Points, in no order, along strands that fork, close into loops and pass close to each other.
In the rows, zero is written as 128.
Two points are linked if the straight distance between their rows is under 139. Some points are linked to none.
Q_623: [145 144 115 167 149 128 114 112 128  76 120 117 108  96 145 125 107 122
 159 131 119 124 100  98 151 138 116 125 126 180 135 100 137 140 115 151
  82 122 129 136 141 112 143 152 135  77 128  94 121 110 124 115 160 103
 152  94 127]
Q_12: [117 148 122 112 103 118 170 115 173 129 130 167 113 103 103 134 144 118
  90 141 104 117 164 101 121 112 129 104 136 147 142 105 135 130 184 149
 160 129 139 143  76  90  55 137 131 150 133 110  96  93 148 161 138 137
 151 140 108]
Q_494: [ 88 157 140  69 109 111 136 146 147 160 145 158 137 101  68 117 123 128
  67 168 121 113 167 137  93  98 135 107 130 122 118 134  90 163 171  88
 147 118 108 150  92 125 100 129 140 195 127 125 134 118 140 163 130 126
 122 168 116]
Q_363: [103 117 102 127 101  91 124 152 150 154 137 152 152 152 142 136 114 111
  98 110 134 105 206 159 107  81 128 102 150  60 134 118  83 147 162 133
 126 137 163 151 114 138  80 176 145 110 163 146 155 143 201  99 121 103
 117 160  90]
Q_622: [112  76 164 129 152 150 172 110 107 158 146 146 125 164  97 127 203 118
 120 154  96 123  94  93 116 153 129 164 120 203 128 169 179 141 134 104
 151 140 103  93  90 115 119 104 109 174  50 152 115 141  75 179  96 182
 108 128 127]
Q_103: [180 146 115 106 119 118 138 173 118 128  87  99 130 131 164 136  72 145
 157  84 153 182  95 174 146 170 120 105  93  70 105 143 126  95 100 150
 152 113 157 136 184 145 135 109 122 100 196 123 113 133 132  92 147  82
 138 104 184]
Q_743: [143 131 118 127 133 142  78 161 161  84  99 132  65  41  89 105 118 109
 142 117 104 118 132  85 131 149 137 112 155 132 151  71 111 141 111 176
 130 136  68 174 153  88  92 114 132  83 167  37  96  93 162 112 192 118
 177 138  94]
Q_27: [ 97 113 152  96  98 114 153 121 152 186 167 166 142 191  82 135 150 125
  68 144 111 106 162 131  82  85 135 135 129 125 120 177 101 150 198 105
 157 126 155 127  89 169  70 159 107 191  90 157 131 135 145 162  75 170
 102 173 112]
Q_423: [190 146 113 143 154 144 138 135 120  91  94 117 107 105 140 135  91 124
 175 109 125 167  66 114 155 186 107 116  89 163 137 122 158 112  90 160
 148  97 156 113 165 112 145 120 123  90 152  66  96 102  99 121 166 120
 168  76 177]
Q_668: [ 98  96 143  92 108 124 151 137 164 180 163 184 124 178  83 150 130 118
  58 148 116  86 178 134  58  94 132 114 130 126 135 174  93 169 188  89
 154 108 124 116 104 150  60 157 105 178  90 141 132 138 154 152 105 145
  89 168 103]
Q_680: [103  71 131 169 118 111 132 130 148 161 168 157 133 197 145 138 174 116
 111 106 115 101 153 135 102 103 126 142 154 122 152 141 144 141 179 138
 119 156 147 112 105 138  77 151 124 125  94 157 152 160 169 108 100 145
 107 141  69]
Q_229: [158 144 110 131 112 108 123 121  88 136 125  82 187 187 198 144 125 160
 146 110 128 141 118 156 172 142 124 152 134  92  95 136 154  81 141 146
 148 143 165 110 129 129 165 108 138 148 158 179 138 153 111 125 100 142
 130 111 153]
Q_403: [129 130 107 119 121 118 111 155 164 109 102 140  86  56  95 105 124 104
 110 128 114 121 161 112 123 124 135  96 153 115 140  79 108 137 136 161
 144 133  92 172 126  87  79 121 141 106 174  64 108 106 178 116 173 115
 178 144  96]
Q_810: [ 98 175 132  89  87 109 180 119 133 158 140 134 156 140 110 132 141 144
  80 142 131 138 158 144 118  88 127 118 143  81 114 142 119 113 191 117
 172 119 185 138  79 148  85 130 125 197 150 167 119 103 125 166  76 163
 141 163 150]
Q_127: [ 97  47 144 118 124 142 122 175 151 161 138 182 113 168 118 140 121 101
 127 125 154  94 172 158  39 121 127 124 131 103 154 160  93 156 110  59
 134 103  96  88 162 191 115 155  97 108  68 148 151 146 170  95 125 107
  66 153  95]
Q_299: [144 150 109 110 118 108 128 131 116 116 112 102 160 135 157 134  90 137
 131 126 142 143 135 152 141 117 133 123 124  97 106 133 116 109 111 134
 130 113 141 127 135 138 159 135 145 124 155 154 137 133 126 115 122  92
 124 122 152]
Q_184: [106 145 141  88 117 121  94 173 130 132  93 129 134  59  81  99  96 127
 119 155 144 137 156 156  82 113 140 127 150  93 116 120  72 165  98  94
 141 106  64 145 156 150 163 111 136 144 147 104 148 124 135 117 161  95
 123 161 114]
Q_272: [102 128 141 124 150 122 104 109 134 118 135 119 130  96 109 119  99 116
 124 163 133 108 151 120 102 117 138 137 115 157 134 124  82 157 107  94
  84 116  93 113 133 144 182 162 137 124 105 141 166 139 120 126 141 100
  96 148 112]
Q_724: [ 85 179 154  51 114 113 109 157 134 171 141 140 150  90  50  97 108 138
  66 180 129 121 169 159 104  86 139 113 130 117 109 142  69 173 149  66
 133 110  77 153 106 140 141 107 140 222 119 121 149 128 133 156 126 124
 109 184 111]
Q_863: [170 176 123 123 129 152 188 114 150  94 103 134 115 102 126 131 131 134
 146 109 101 158  97 105 166 152 115  96 110 159 141 111 188  72 154 190
 188 116 183 133 120  74  72  94 128 134 162  75  69  85 109 171 137 157
 205  87 178]
Q_444: [106 167 118 163 168 128  88  42 136  77 153  99  93  88 138 116 111 138
 128 152 117  93 122  76 145 117 135 133 127 205 142  95  96 167 102 147
  18 150 108 160 113 100 173 177 159  96 124 110 155 129 103 134 140 114
 136 123 100]
Q_795: [ 95 129 165  84 121 140 156 121 113 171 155 142 162 160  86 125 155 138
 100 160 128 136 128 135  99 104 126 141 111 130 119 183 132 141 130  80
 146 120 136 107 104 154 148 117 114 206  70 175 131 147  94 172  84 151
  86 149 144]
Q_547: [108 114 145 127 158 146  89 122 139 100 118 140 106  70 116 119 105 101
 151 158 139 117 126 117  97 147 130 139 128 162 136 117  89 168  89  79
  82 108  73 104 164 155 199 153 122  89 101 106 148 130 116 110 157  87
  94 140 120]
Q_675: [115  66 129 181 141 127 139  81 107 146 172 123 101 167 136 131 202 122
 125 145 113 112 108 106 141 139 137 161 136 197 125 114 189 123 155 121
 111 180 108 113  72 115 105 106 135 134  63 151 145 156  99 145 112 184
 130 103 106]
Q_832: [187 150 102 153 164 131  76 118 132  55 108  72  76  77 140 122  76 136
 183 122 117 153  65 103 178 184 119 112  92 173 139  88 113 145 101 169
  96 110 125 159 173 117 128 134 127  64 161  38 113 103 120  98 178 106
 177  90 167]
Q_726: [149 186 119  91  97 132 158 142 140 124  87 132 117  72 102 115 129 138
 100 129 130 169 140 130 141 124 137  89 129  79 126  96 150  78 167 164
 196 120 161 169 120  89  63  87 124 162 196  87  89  78 136 160 131 148
 194 142 178]
Q_170: [103 141 144 119 126 110 181  92 152 122 148 158 112 126  87 133 145 126
  91 149  95 117 150  85 125 116 137 116 128 184 131 119 130 145 184 136
 140 127 136 129  79  88  77 143 133 162 117 125 107 110 122 180 125 134
 148 136 100]
Q_551: [ 95 164 148  61 120 117 105 163 118 157 114 123 151  69  70  91  97 141
  92 168 151 139 156 150  95  96 140 128 136  95 103 135  80 155 117  80
 132 111  78 147 123 148 156  94 141 191 131 124 152 127 128 141 155 104
 113 175 122]
Q_568: [101 125 126 102 110 118 107 169 150 138 118 148 111  68  93 105 117 105
 112 151 124 114 174 137  77 118 138 110 160 103 130 108  83 162 127 117
 132 112  80 146 141 129 119 131 139 129 144  96 145 122 165 107 162 101
 129 166  89]
Q_561: [117  57 137 157 139 151 149  95  87 164 146 125 108 167 129 125 214 117
 135 163 111 125  91 112 131 154 134 161 127 192 117 136 192 109 144 107
 132 159 102  99  78 116 127  90 116 151  46 160 134 157  81 154  99 190
 121 105 131]
Q_49: [105  58 136 134  97 141 153 174 157 158 136 186 122 167 123 139 148 108
 128  99 144 121 160 166  70 118 122 119 134  81 148 163 129 125 105  81
 162 115 136  89 162 169  95 144  98  94  99 161 125 129 166 100 116 121
  77 135 108]
Q_845: [102  50 126 178 108 121 123 175 153 150 158 182 134 193 158 151 144 104
 145  74 141  93 177 164 113 104 108 121 155  80 160 141 114 146 130 129
 120 142 141 111 155 164  84 164 124  69 103 151 149 143 206  81 115 111
  87 132  68]
Q_206: [ 95 105 136 160 138 113 147  74 122 142 169 140 115 179 115 128 183 137
 108 150 106 104 133  94 132 117 150 155 140 189 126 123 153 140 176 143
  99 168 111 122  66 105 106 134 138 153  92 154 134 149 119 158 101 166
 127 122  84]
Q_343: [131 156 124 133 131 112 125  92 101 112 130  86 157 142 139 128 109 148
 144 141 133 141 117 121 146 121 132 140 119 145 103 122 137 116 107 134
 110 123 138 104 116 127 178 135 153 140 127 158 141 136  95 144 119 122
 123 114 139]
Q_497: [153 149 132 136 122 154 199 120 140 117 107 149 118 127 125 130 169 118
 133 116 108 143  83  97 152 166 107 121 128 152 145 136 206  77 146 156
 186 121 180 107 123  79  97 100 122 134 135 118  61  91  93 165 123 167
 179  92 159]
Q_905: [115  61 128 157 103 118 142 129 131 172 162 155 133 199 138 130 196 113
 123 127 124 118 128 128  95 118 124 147 150 133 138 143 152 113 163 121
 155 150 128 101  98 143  85 119  91 145  73 169 138 154 145 119  87 166
 108 139 105]
Q_442: [146 168 122 132 133 120 153  97 115 107 117 103 151 128 135 129 116 144
 145 138 120 153 112 107 150 134 134 131 127 155 110 115 154 109 131 161
 132 118 154 119 104 102 153 119 147 138 145 132 112 119  94 154 129 130
 164  92 157]
Q_591: [155 135 128 119 151 135  75 130 121  98  79  96 121  81 140 116  76 125
 172 134 158 149  85 149 136 172 120 130 101 134 112 125  84 148  59  95
 108  96 102 128 202 171 216 141 122  71 136 106 140 147 103  83 169  79
 105 122 159]
Q_115: [140 176 150  93 129 143 172 113 117 130 110 126 158 110 121 127 127 139
 126 153 121 157 104 113 137 125 128 113 117 147 118 142 163 106 128 125
 152 106 155 120 105 106 139 106 142 169 133 127 108 104  74 178 122 143
 156 117 168]
Q_461: [187 138 123 163 153 127 120 141 110  96 113 101 110 141 155 134 106 129
 190  93 120 154  56 125 172 179 102 133 101 160 125 126 162 125  96 154
 111 118 154 106 181 131 161 135 122  72 143 112 116 142 107  99 148 113
 140  75 160]
Q_467: [ 88 146 117 135 151 111  79  86 128 113 152 105 120 106 143 126  96 118
 110 136 139  81 175 121 123  91 136 124 136 125 139 100  56 158 118 125
  47 140 116 166 112 118 171 182 170  96 144 128 176 166 157 104 142  90
 100 152  94]
Q_53: [134 232 143  69 105 140 155  92  90 145 126  80 189 139 148 138  97 180
 113 155 133 153 136 139 146 104 142 128 126  91  92 139 141  79 157 138
 147 122 176 129  77 111 164  99 149 214 178 162 121 110  78 186  90 167
 161 134 184]
Q_889: [101 116 124 136 139 111  97 115 136 125 143 127 137 129 138 130 101 117
 132 136 146 100 165 133 113 109 127 135 130 128 123 113  82 156 109 103
  89 113 114 124 136 143 167 171 152  96 121 140 164 150 150 103 140  90
  94 138 107]
Q_643: [119 153 112 163 158 122  87  91 137  76 132 111  90  78 142 118 104 110
 148 141 118  99 122  90 144 123 125 126 131 182 145  97  99 165 121 139
  55 135 108 159 133 106 158 179 146  67 133  88 148 129 133 107 162  97
 140 120 114]
Q_621: [115  65 132 145 125 118 113 154 101 141 130 116 163 181 159 131 125 117
 163  93 167 129 142 175 111 124 123 147 133  97 116 150 107 133  78  93
 122 120 120 101 174 192 174 138 114  90  90 187 174 155 150  73 112  98
  63 139 116]
Q_838: [128  64 127 185 116 130 153 160 148 132 143 182 109 169 143 147 176  94
 148  95 114 118 129 130 124 135 108 143 148 127 161 132 168 106 121 128
 144 145 131  88 151 135  92 136 100  80  93 142 113 126 159 101 125 132
 103 104  84]
Q_752: [196 164 113 127 168 136 113 124 114  78  99  71  90 103 143 134  73 143
 186 115 113 174  63 113 173 186 123 109  75 162 127 104 128 125 104 168
 127 100 146 139 163 112 135 120 134  89 179  54 107 106 110 104 171 115
 174  82 190]
Q_669: [132 175 125  80  98 126 141 172 143 135  90 146 129  58  85 104 123 141
  90 130 134 166 147 150 134 117 143  92 147  67 122 111 139 100 155 147
 200 120 131 159 131 116  74  86 114 169 180  91  91  90 149 149 136 146
 175 165 160]
Q_821: [156 110 114 145 117 167 198 143 154 124 116 179 101 126 125 135 183 104
 140 104 106 138  93  96 135 171  96 127 119 153 162 143 208  80 115 139
 182 126 165  88 142  94  94 106 106 108 123 125  50  97 102 138 130 155
 147  88 129]
Q_107: [128 102 134 118 129 126  82 149 112 121  94 113 137 114 147 123  83 130
 172 104 183 148 112 178 118 162 115 127 110  99 104 150  83 141  52  87
 120 104 115 114 210 189 214 144 118  69 130 144 148 142 125  68 157  63
  83 131 149]
Q_701: [ 95 144 152 134 143 112 166  71 133 126 153 129 114 145  91 131 150 141
 105 154 100 110 134  78 128 124 142 134 128 207 121 120 143 146 162 135
 105 143 121 126  70  92 114 143 139 158  97 139 114 131 108 177 119 155
 131 126  93]
Q_215: [155 223 118  74 133 132 109  87  97 109 106  45 165 107 149 139  53 178
 121 151 127 156 144 126 172 110 165 105 110 104  93 101 103 100 137 167
 134 120 140 166  86 101 148  99 159 186 201 107 133  99 101 176 122 130
 185 128 189]
Q_707: [ 94 134 106 127 118  99 120 125 153 147 147 144 137 139 133 140 124 124
  86 131 129  83 204 127  97  82 135  99 152  91 134 103  81 158 180 136
 107 141 148 171  82 111  86 171 161 130 156 127 155 142 189 114 130 105
 118 165  79]
Q_283: [109  83 135 119 105 141 188 151 156 155 142 197 108 158 102 151 177 103
 101 125 108 113 135 109  93 128 115 132 136 135 151 156 139 115 155 104
 179 118 142  97 119 137  69 130  85 146  97 145  92 112 135 149 102 151
 106 137 106]
Q_907: [146  99 117 159 116 109 129 132 104 139 141 105 166 188 172 126 160 132
 151 105 140 139 115 156 156 138 122 147 144  98 110 138 161  97 129 131
 142 154 149 100 128 143 149 115 128 117 112 181 140 161 118 108  98 134
 117 110 138]
Q_388: [158  86 116 194 136 120 137 148 133 108 136 156 103 144 150 143 147 103
 167  87 123 125 105 120 156 157  99 131 129 140 155 122 178 113 112 146
 128 138 146 101 162 118 117 133 120  69 113 124 101 114 145 105 142 121
 129  86 118]
Q_837: [117  56 120 193 109 123 134 167 159 145 149 187 117 182 154 145 176 102
 142  78 130 105 152 154 139 115 103 129 151  87 173 137 149 119 127 147
 131 161 147  98 157 144  73 144 104  75 102 152 123 123 191  91 111 125
 102 116  74]
Q_238: [185 167 116 104 114 113 138 149 101 121 101  78 173 161 195 153  75 168
 153  91 139 175  99 162 173 156 122 130 103  78  95 138 130  89 117 158
 144 113 176 126 153 131 141 114 131 128 201 142 125 140 120 102 116  96
 149 108 187]
Q_786: [ 84 146 114 143 151 111  97  95 136 135 160 127 120 144 141 139 118 121
  88 122 122  72 177 114 109  89 144 115 143 122 154  98  80 173 161 142
  53 155 138 188  80 107 128 190 178 125 154 127 177 162 173 121 132  99
 113 151  67]
Q_974: [133  65 126 200 149 125 131 115 114 128 159 139 112 165 147 135 191 101
 154 119 120 113  99 110 148 138 119 154 150 179 133 116 189 124 139 134
 106 168 108 101 118 115 114 107 117 103  64 138 139 137 127 109 115 153
 121  94 106]
Q_320: [172 195 111  77 133 116  92 117  98 102  93  64 152 102 145 133  54 162
 137 142 143 168 121 144 166 127 156 105 108  86  90 112  98 106 113 160
 137 108 129 158 124 121 152  99 148 157 201 101 137 116 111 138 143 107
 162 126 185]
Q_717: [101 125 154 131 166 152 103  85 113 127 142  93 133 124 122 122 130 128
 138 171 130 123 109 118 111 117 132 171 110 188 117 139 116 152  64  89
  73 117  78  88 133 152 231 140 109 139  58 169 156 151  73 139 119 138
  80 127 120]
Q_871: [112  84 131 116 100 150 173 174 145 162 124 197 123 141 113 145 151 112
 111 123 142 130 138 145  68 131 115 120 117  93 148 164 139 110 115  80
 181 107 144  97 148 160 101 123  93 126 101 146  99 113 133 124 114 136
  92 139 129]
Q_598: [136  32 128 169 114 119 120 173  89 148 126 126 159 202 177 130 164 114
 179  74 165 138 122 181 139 134 113 154 139  91 118 151 150 111  91 111
 129 145 129  88 168 173 135 116 109  82  90 189 167 160 154  75 102 118
  76 126 114]
Q_290: [124 124 111 211 154 104 125  72 121  96 156 122 110 151 156 125 160 138
 139 122 104  88 106  88 185 140 130 134 148 184 130  95 184 136 154 180
  63 188 126 147  92  90 114 129 158 102 129 124 146 142 124 136 128 148
 159  83  89]
Q_9: [163 211 148  56 121 167 156 171 105 140  89 116 146  60 109 100 106 167
 107 129 145 185  96 149 132 129 132 101 116  47 110 152 159  86 143 138
 185 110 146 174 147 114 116  58 132 175 192  76 101  84  96 162 129 156
 169 133 223]
Q_464: [121  84 124 176 150 117 105 106 101 130 157 107 144 166 156 129 148 117
 154 132 142 121 115 126 136 121 131 159 143 151 113 123 145 131 109 127
  83 141 117 100 131 152 178 140 130 115  80 169 162 159 116 115 111 137
  96 114 102]
Q_627: [121 113 113 161 137 101 106 108 112 114 151 107 159 169 166 137 129 129
 143 111 142  99 154 136 137 103 129 145 142 116 117 133 112 139 123 139
  87 143 127 124 123 147 157 160 149 107 113 171 160 154 149 104 115 105
  94 128  97]
Q_300: [ 90  45 140 164 131 120 114 117 144 178 178 160 113 230 133 141 175 115
  98 113 112  78 154 125  79  95 141 150 146 151 154 149 125 164 183 127
  97 151 109 116  90 142  72 150 111 150  66 145 166 177 170 115  90 159
 106 147  60]
Q_954: [117 112 109 134  91  96 129 151 132 153 136 146 163 158 148 136 123 123
 117 111 149 131 176 169 109 102 128 112 137  60 119 131 100 121 136 116
 138 128 154 127 133 161 113 153 139 123 145 165 147 140 165 100 118 107
  96 152 116]
Q_848: [183 177 134  74 129 179 170 171 127 132  79 133 114  67 118 120 108 152
 123 120 136 186  88 144 143 160 132  97  92  86 133 155 184  75 127 143
 201 101 161 153 167  96 100  60 129 150 185  61  79  89  94 150 142 150
 175 118 222]
Q_619: [128 100 138 120 128 131 117 156 109 128 109 123 154 146 144 127 103 124
 157 110 177 143 119 169 103 137 122 129 115  91 112 158 114 126  54  91
 127 101 126 103 189 181 203 135 114  92 110 173 144 149 116  92 136  87
  68 126 147]
Q_660: [162  59 113 172 110 112 126 167 106 152 131 113 159 196 191 134 176 122
 160  64 141 145 114 180 172 150 111 145 146  76 120 148 168  90 123 132
 152 158 153  96 162 155 125  97 119 100 119 183 140 152 143  98  97 130
 104 105 135]
Q_882: [135  82 134 149 119 163 182 138 158 116 134 195  90 134 108 145 177  92
 141 122  99 120 103  82 124 160  99 137 124 177 165 135 181 106 117 116
 165 125 125  91 121 108  84 121  89 115  96 129  69 103 110 144 143 149
 119 105 103]
Q_282: [154 156 111 118 140 129  65 103 117  88  98  64 134  91 155 120  67 138
 154 142 151 140  98 136 163 141 125 135  98 133 111 119  66 139  70 116
  79 113 113 123 170 150 213 150 139  82 147 113 147 147 114  95 149  83
 120 123 153]
Q_207: [123 125 110 113 110 101 123 163 127 140 111 141 143 111 129 127 100 122
 123 127 156 139 159 164 104 124 133 110 137  74 114 118  99 124 118 117
 148 103 134 132 139 146 131 141 138 120 149 132 141 126 157 104 139  94
 111 141 129]
Q_498: [164 173 121  79 106 168 147 189 141 142  82 152 105  51  82 110 124 154
 120  99 135 188 105 140 123 158 137 100 110  47 141 138 168  69 119 148
 215 120 126 166 183 101  85  50 104 148 197  66  59  84 124 141 141 164
 178 127 188]
Q_896: [104 136 165 100 143 148 149 114 110 160 139 127 163 133  97 126 149 137
 118 162 122 147 112 122 109 113 128 142  97 147 122 173 135 144 101  89
 129 111 119 100 114 142 181 122 132 184  73 170 128 130  74 174 102 138
  87 133 149]
Q_130: [ 97  99 163  92 105 128 167 133 121 191 160 158 155 206  91 132 175 133
  87 143 124 122 130 130  80 102 132 157 130 138 125 187 123 145 171  89
 171 126 146 113  87 160 100 128  89 205  65 175 133 140 112 163  70 184
  95 170 135]
Q_262: [117 142 108 110 106 125 148 136 179 124 120 169  91  80  94 121 146 119
  92 137 106 118 174 103 123 112 129  92 148 125 150  91 124 130 171 156
 160 135 118 166  96  77  45 126 140 132 163  82  86  91 173 143 155 132
 171 151  96]
Q_543: [119  74 130 132 115 169 196 140 154 141 138 202  93 164  99 148 200  92
 114 112  88 114 112  95 105 155 103 143 126 162 167 165 162 102 140 112
 190 127 138  86 115 117  66 117  78 145  85 143  61 104 120 155 105 166
 116 127 110]
Q_744: [139 193 145  57 110 136 141 179 116 145  90 131 143  55  88  97 118 161
  96 139 140 170 123 143 127 116 138 112 137  60 116 135 145 104 140 119
 184 113 123 162 138 119 111  57 131 189 174  97 102  90 113 150 144 138
 158 151 184]
Q_659: [ 99 121 166 123 163 146 120  88 105 153 154  97 140 156  90 120 154 142
 119 168 118 127 114 113 115 116 136 166 106 186 116 147 130 156  87 100
  90 131  89  92 105 146 202 122 124 177  48 177 152 146  66 163  98 155
  88 128 118]
Q_679: [133 117 143 121 143 153  83 134 123  95  82 131 105  64 120 110  94 109
 170 153 157 142  99 137 110 172 119 139 114 154 130 131  91 160  72  71
 108 102  82 120 199 171 212 133 106  60 113 100 144 131  96  88 166  83
 102 130 143]
Q_321: [173 171 111  97 101 124 130 130  82 122 115  63 200 187 212 162  90 177
 148  98 144 157 108 177 163 153 131 155 113  57  83 154 142  78 115 139
 155 131 172 109 149 131 174 105 122 154 206 185 132 156 104 106 100 116
 143 107 177]
Q_285: [128 155 122 145 161 140  52 105 138  69 113 100  79  33 132 105  98 116
 142 148 117 104 118  80 153 136 145 116 150 173 144  73  70 167 111 151
  49 138  87 191 147 104 141 155 150  64 159  39 145 136 145 107 173 107
 156 139 114]
Q_541: [110 190 104 161 168 129  83  45 124  72 140  76 100  97 151 125  93 150
 125 140 111  91 122  76 170 104 146 123 125 183 133  87  92 157 116 160
  22 163 129 193  86  82 162 172 176 111 163  98 153 137 119 143 144 121
 157 115 106]
Q_933: [ 89  85 146  95 118 118 127 151 160 174 161 166 135 169  86 131 110 108
  78 144 133  81 185 139  54  92 135 126 127 124 141 159  78 174 166  85
 132 108 106 113 117 165  98 165 107 163  84 139 146 158 160 128 111 129
  80 179  90]
Q_370: [149 138 113 140 146 137  71 126 149  72  97 122  66  33 116 106 103 112
 147 134 117 121 115  83 142 160 132 113 142 171 145  79  98 163 111 150
  96 122  81 168 149 103 123 137 132  65 145  37 110 104 138 107 190 101
 165 133 117]
Q_886: [119 125 100 153 138 105  77  90 100 122 153  65 169 183 186 141 116 145
 135 121 140  94 151 148 154 100 134 169 137 102 109 132  88 133 101 133
  77 161 123 112 126 139 194 150 147 129 132 193 182 173 146 106 108 113
  89 129  96]
Q_535: [146  70 120 222 149 131 122 126 126 102 154 157  98 141 152 134 182 101
 172  96 116 107  91 103 160 153 102 154 145 175 145 116 191 121 124 140
  95 155 109 108 142 112 114 130 111  74  86 125 118 125 121 110 136 140
 124  83  98]
Q_270: [104  77 126 222 147 113 111 137 145 123 166 162 127 174 175 142 165 111
 142  85 125  57 140 139 167 109 115 146 170 126 162 123 150 159 150 168
  52 180 128 163 120 133  86 160 136  75 122 136 173 150 190 107 120 124
 105 134  64]
Q_644: [121 135 154 123 137 144 168 108 120 137 137 146 147 130 107 128 153 127
 128 150 120 141 108 102 120 128 126 134 122 163 123 144 159 131 123 110
 148 113 138  97 106 123 150 129 130 153  89 151 114 124  89 165 114 142
 124 116 142]
Q_447: [165 171 111  99 142 128  86 123 108  96  91  61 134  88 143 118  61 146
 145 142 146 157 105 148 147 138 142 115 102 111 107 113  82 127  86 134
 113  98 114 145 152 140 191 120 140 122 163 104 145 125 110 112 157  95
 145 116 174]
Q_84: [139 180 126 107 118 125 140  89  89 135 127  75 187 168 175 138 116 170
 132 134 126 137 120 143 150 124 143 147 129  95  94 135 148  76 145 142
 150 136 175 112  98 116 170 111 150 183 178 173 130 130  89 157  95 148
 153 113 161]
Q_245: [172 133 115 184 146 110 110 135 126  81 121 107 105 116 167 135 104 121
 171  87 120 131  92 117 193 158 102 130 114 163 131 108 145 144 101 167
  81 136 143 132 163 116 127 151 128  50 151  97 113 119 139  90 156  98
 152  73 128]
Q_415: [ 89  79 149  96 117 128 121 152 140 174 153 161 153 173 106 128 109 110
 104 138 157  99 178 165  50  94 142 130 119 101 129 166  85 164 129  65
 132 103 114 100 137 182 130 152 111 147  70 165 160 157 150 113 107 121
  64 171 108]
Q_607: [108 104 132 164 162 135  83  69 101 125 152  70 129 149 141 123 140 134
 144 143 135 106 112 127 136 123 136 175 126 174 126 119 128 123  82 114
  60 148  89  91 127 147 211 141 124 118  68 173 165 164  88 118 115 139
  91 118 110]
Q_528: [ 99 129 132  94 111 116 135 163 152 148 129 164 109  87  75 116 121 115
  84 158 118 109 170 132  91 114 133 112 138 128 133 121  98 161 152 101
 148 115  94 147 108 121  90 129 135 159 129 104 123 117 159 143 154 116
 128 170  95]
Q_334: [144 227 143  60 129 143 128  98  94 130 118  71 177 102 132 137  71 176
 109 164 140 165 132 137 161  99 144 109 105  98  97 127 122 100 145 142
 147 111 154 157  80 107 155  84 153 209 184 131 130  95  76 184 110 146
 176 127 193]
Q_867: [107  67 147 131 101 135 157 122 106 186 151 131 138 196 116 130 205 125
 111 142 114 123 111 135  98 119 128 156 140 133 122 167 155 110 176 104
 171 157 140  99  79 150  97 107  98 187  60 182 140 153 113 156  62 197
 108 144 134]
Q_589: [169 139 116 153 147 132  65 136 140  59 100  98  71  49 135 119  97 118
 168 116 123 140  85 100 175 176 119 114 122 161 146  79 107 163 101 171
  87 124 108 170 171 112 114 137 128  51 173  38 110 111 146  81 189 101
 172 113 134]
Q_564: [178 192 122  98 122 145 171 129 144 113  95 120 119  92 132 130 115 138
 126 117 120 181 111 125 164 143 128  93 107 112 132 106 170  73 163 192
 196 112 179 151 124  85  72  83 120 145 188  74  76  81 122 166 135 155
 216 101 195]
Q_507: [146 163 121  80  89 157 136 203 154 135  88 167  96  49  63 110 135 146
 102  96 133 166 137 141 119 140 137 101 144  53 133 112 141  79 122 147
 198 129 111 164 169 108  71  69 105 148 195  76  59  78 157 123 149 155
 179 144 132]
Q_645: [125 180 104 180 161 119 119  57 131  69 135 103 108 108 151 125 104 142
 135 119 102 102 113  64 178 126 138 119 128 184 143  74 142 145 143 190
  56 163 147 183  90  79 115 157 171  97 164  94 129 118 134 130 142 122
 177  98 108]

How many points has the smallest loop of links through each point below? Write - if it is on no loop.
Q_107 | 15
Q_184 | 6
Q_442 | 18
Q_589 | 10
Q_669 | 6

A piece is all that can be reached along the links. How many separate loops has the piece of each point below (a circle has one, a figure eight two, a Y none), and how many tips (points with one link)?
Q_669 | loops 3, tips 3
Q_403 | loops 1, tips 3
Q_494 | loops 1, tips 0

A fork is a point with three links, a tip a point with one. Leave the first point through the second and follow the links. Name the first fork or tip that comes.
Q_669; Q_726 | Q_130
Q_896; Q_644 | Q_889
Q_675; Q_206 | Q_370
Q_27; Q_668 | Q_669
Q_845; Q_837 | Q_675

Name the points in between on the shortest way along the links from the first point to the second, in order.
Q_53; Q_707 | Q_334, Q_215, Q_320, Q_447, Q_282, Q_591, Q_679, Q_547, Q_272, Q_889, Q_467, Q_786
Q_863; Q_49 | Q_497, Q_821, Q_882, Q_543, Q_283, Q_871
Q_643; Q_206 | Q_285, Q_370, Q_743, Q_403, Q_262, Q_12, Q_170, Q_701
Q_49; Q_130 | Q_127, Q_415, Q_933, Q_668, Q_27
Q_679; Q_907 | Q_591, Q_107, Q_619, Q_621, Q_598, Q_660
